Each scene shows the same named points in several views. A view is turned or mirrored, shifted and resized as a whole, has a little noise and may leave points out.
In the rows, 128 means zero.

Scene 1
View 1
z91: [164 144 115 102 141 161 171 119  86 152 102 124  87  91 118 131 132 135
 143 118 144]
z337: [156 143 123 107 147 153 155 110  81 141 102 126 124 105 134 115 138 138
 127 121 148]
z184: [198 115 114 118 153 151 141  81  60 160  80 165  94 103 107  95 185 151
 138 161 145]
z142: [159 139 135 116 160 146 139  91  73 130  94 140 158 110 151  90 156 142
 103 118 154]
z824: [106 141  93  89 103 141 137 158  99 151 142  86 130 158 118 148 100 133
 150 176 126]
z23: [ 84 161 110  87 112 141 145 164 108 131 151  70 167 152 148 146  79 126
 124 133 138]
z826: [100 164 137 102 143 139 138 129  95 110 128  94 210 138 180 109 103 131
  88  99 153]
z565: [159 128 113 110 139 145 136 105  75 149 102 135 127 123 123 107 151 144
 131 157 142]
z229: [ 88 169 113  86 115 147 159 167 111 130 148  67 153 138 149 153  72 124
 128 114 139]
z56: [112 172 148 105 155 146 154 122  94 105 118  99 202 114 186 107 104 128
  82  68 161]
z665: [155 143 117 103 141 154 161 118  84 146 106 122 107 103 125 125 132 137
 135 121 145]
z639: [132 158 144 110 159 144 147 108  85 113 108 118 189 113 174  97 127 135
  87  89 160]
z133: [119 137  94  92 108 144 139 149  95 154 134  95 119 149 113 143 109 134
 151 174 129]
z851: [161 154 150 117 174 151 158  88  76 119  89 139 164  88 167  89 148 137
  89  75 165]
z539: [ 90 150 114  97 117 135 126 147  98 127 142  85 189 164 154 125  98 133
 114 151 138]
z330: [109 172 110  83 118 160 184 169 111 142 138  71 105 107 132 168  73 122
 146  96 140]
z328: [154 137 119 108 143 148 144 108  77 143 104 129 132 117 131 110 144 140
 125 139 146]
z427: [101 146  87  83  96 146 149 171 107 157 149  74 110 151 110 164  87 128
 160 169 125]
View 2
z427: [140 186 198 112 113 175 142 116 113 121  94  67 147 131 128 108 174 160
 102  70  59]
z56: [ 75 120 137 126 103  61 164 123  93 137 108 145  27 198 118 130 133 214
  95 187 152]
z328: [138 116 106 132 141 138 167 154  94 114 117 123 112 145 114 165 153 177
 164 138 132]
z826: [ 68 123 151 140 119  86 158 112 105 131 101 134  30 203 132 110 149 190
  98 165 139]
z565: [143 114 102 140 150 157 166 154  98 109 117 119 122 140 119 164 161 164
 178 127 129]
z142: [119  93  83 143 145 115 172 156  92 114 122 146  79 164 114 171 147 184
 172 168 161]
z824: [128 168 183 127 126 170 146 116 114 117  96  81 127 143 134 108 175 154
 113  82  75]
z23: [ 94 167 197 122 105 124 146 101 113 132  91  94  82 172 133  94 162 179
  76 113  88]
z184: [174  98  62 136 160 166 174 182  88 101 130 127 152 115 105 201 155 166
 218 134 144]
z229: [103 175 197 106  91 110 146 106 107 138  93  94  88 165 122 102 152 195
  66 119  87]
z539: [ 84 143 176 146 130 134 150 104 117 122  93 106  64 187 144  91 170 159
 103 117 104]
z639: [ 90 104 111 136 125  82 167 137  93 126 113 147  46 186 120 146 139 199
 129 183 158]
z133: [138 161 168 125 128 171 150 126 110 114 100  85 136 137 128 123 172 158
 127  87  81]
z330: [140 191 187  76  70 105 149 128  94 141 102  87 130 132 100 134 135 221
  69 120  83]
z851: [112  92  78 128 123  76 177 162  81 125 126 159  64 171 103 182 128 213
 155 197 176]
z91: [167 139 113 100 111 128 166 166  85 122 121 111 148 115  94 185 138 204
 152 134 121]
z337: [141 121 105 120 126 124 166 157  89 120 119 124 115 140 107 172 144 192
 155 147 135]
View 3
z91: [125 101 134 135 131 111  91  98 124  95 166 146  62 161  97 132 137 103
 117  82 133]
z427: [153  75 126 154 173 174  99 106 156 107 180 198 102  71  84 159 175 204
 128  81 151]
z565: [148  98 137 151 139 113  86  97 119 144 150 114  82 155 122 171 126 125
 159  92 136]
z330: [116 109 121 134 144 148 121 127 118  58 169 196 104  78  40 110 173 132
 115  79 139]
z229: [129 112 118 148 151 160 131 139 107  89 152 181 137  45  41 133 173 157
 151  89 143]
z665: [129 105 134 140 134 113  95 104 115 107 159 137  77 149  96 141 136 108
 133  86 134]
z56: [111 149 121 145 117 113 146 155  52 111 113 110 151  78  41 131 142  80
 193 103 130]
z142: [132 124 134 148 119  94 103 115  83 143 127  85 101 154 105 159 116  83
 180 100 130]
z826: [127 138 119 155 129 129 142 151  65 128 115 115 159  62  52 150 146 113
 202 105 137]
z23: [139 108 119 155 155 164 130 137 109 109 148 172 144  42  53 150 171 170
 165  93 146]
z539: [148 109 120 163 153 155 125 135 102 139 136 142 150  53  71 171 157 168
 190 100 145]
z133: [154  81 128 155 162 157  96 103 143 123 169 169  98  96  98 167 158 183
 142  86 146]
z328: [140 106 134 149 134 111  95 104 109 134 147 117  88 149 108 159 127 113
 158  93 133]
z639: [122 141 126 146 117 102 129 140  60 129 116  95 133 111  69 144 129  79
 191 104 128]
z337: [131 109 133 142 129 109  99 108 106 117 149 122  85 150  99 146 131 101
 148  90 132]
z184: [148  91 145 145 129  88  65  76 128 150 156  93  45 215 153 171 107  99
 143  89 131]
z851: [115 142 130 139 104  80 118 129  60 123 118  82 106 153  82 136 115  48
 178 102 122]
View 4
z539: [136 142 124 113  87 128 144  83  90 118 105  68 105 202 112 108 202  98
 152 114 134]
z133: [137 169 121 134 114 127 115  95 121  94 124  77 123 156 103  90 181 128
  85 114 155]
z330: [172 145 143 122 110 128  85  98 128 134 103  86  83 105  65 167 183 132
 101  87 116]
z665: [179 136 140 102 100 148 117 116 148  77 141 123 155 120 109 134 154 126
 113 138 131]
z824: [131 171 119 139 112 123 115  91 112 106 117  67 108 166 100  91 189 124
  90 105 153]
z565: [164 144 130 104  96 148 139 114 141  57 152 119 177 155 130  97 155 118
 116 153 149]
z328: [172 136 135  97  93 149 137 114 140  68 146 122 169 149 125 114 156 115
 127 150 138]
z91: [187 141 143 105 106 148 106 121 157  74 146 129 159 103 103 138 147 134
  98 137 132]
z851: [208  94 153  60  65 164 151 121 138  78 140 149 177 146 127 169 150  95
 192 164 103]
z142: [185 114 139  75  75 159 156 117 135  65 147 136 183 162 137 129 154 100
 166 164 123]
z427: [127 180 120 148 124 117 100  88 117 113 112  60  94 149  87  93 192 135
  68  94 155]
z184: [181 144 134  96 100 161 138 131 169  22 179 150 220 129 142  89 126 128
  98 178 157]
z337: [182 130 141  94  93 151 129 116 143  74 143 127 164 134 117 132 153 118
 129 146 129]
z23: [142 146 128 121  96 123 122  83  93 135  96  63  83 176  92 129 205 109
 137  97 126]
View 5
z184: [158  95 123 121 164  81 151 181 143 152 117 142 126 116 154 157 108 150
 148 151 136]
z330: [145 155 179 114 105 183 142  89 107 154  98  93 138 137 118  97 125 101
 134 135 108]
z337: [142 128 135 111 134 125 133 146 134 159 109 116 127 122 118 138 119 141
 148 148 124]
z229: [132 157 153 119  99 198 136  97 119 149 109 114 135 157  86  93 137 116
 131 112 108]
z826: [109 161 111 102 102 174 103 126 143 165 115 112 123 142  45 125 143 155
 146 125 112]
z824: [147 130 146 137 121 178 161 119 125 135 119 150 139 169 113  94 133 116
 124  97 116]
z565: [146 113 124 122 143 120 145 160 140 150 119 142 127 135 122 138 121 145
 143 133 127]
z539: [123 146 119 122 109 186 131 124 138 147 122 141 130 166  65 106 143 140
 133 100 113]
z665: [146 126 146 113 133 129 140 139 128 156 107 115 130 123 129 132 117 132
 146 147 122]
z91: [153 124 157 114 137 122 144 136 124 156 103 109 132 117 143 133 112 124
 144 154 124]
z851: [121 142 114  90 126 114 100 155 146 176 106  94 115 102  84 161 123 166
 161 169 123]
z56: [107 167 117  90 100 165  93 124 141 174 107  91 120 124  49 135 138 156
 154 145 112]
z427: [154 130 161 141 119 186 169 108 117 132 116 146 143 172 125  85 130 103
 120  95 114]
z23: [128 154 141 121 101 198 135 104 126 147 114 127 134 163  77  95 141 124
 131 104 109]
z142: [131 126 110 104 138 111 119 164 149 165 114 121 120 117  98 155 122 163
 154 151 127]
z133: [150 124 146 136 128 166 161 126 126 137 118 149 137 162 122 101 129 118
 127 105 119]
z639: [115 150 110  96 115 143 101 143 146 170 111 105 119 121  64 145 133 163
 155 147 118]

Which points are out of place in each view (at most two, in the order of its rows)? Write none if all are in place.
view 1: z427
view 2: z184
view 3: z330
view 4: none
view 5: z229, z142
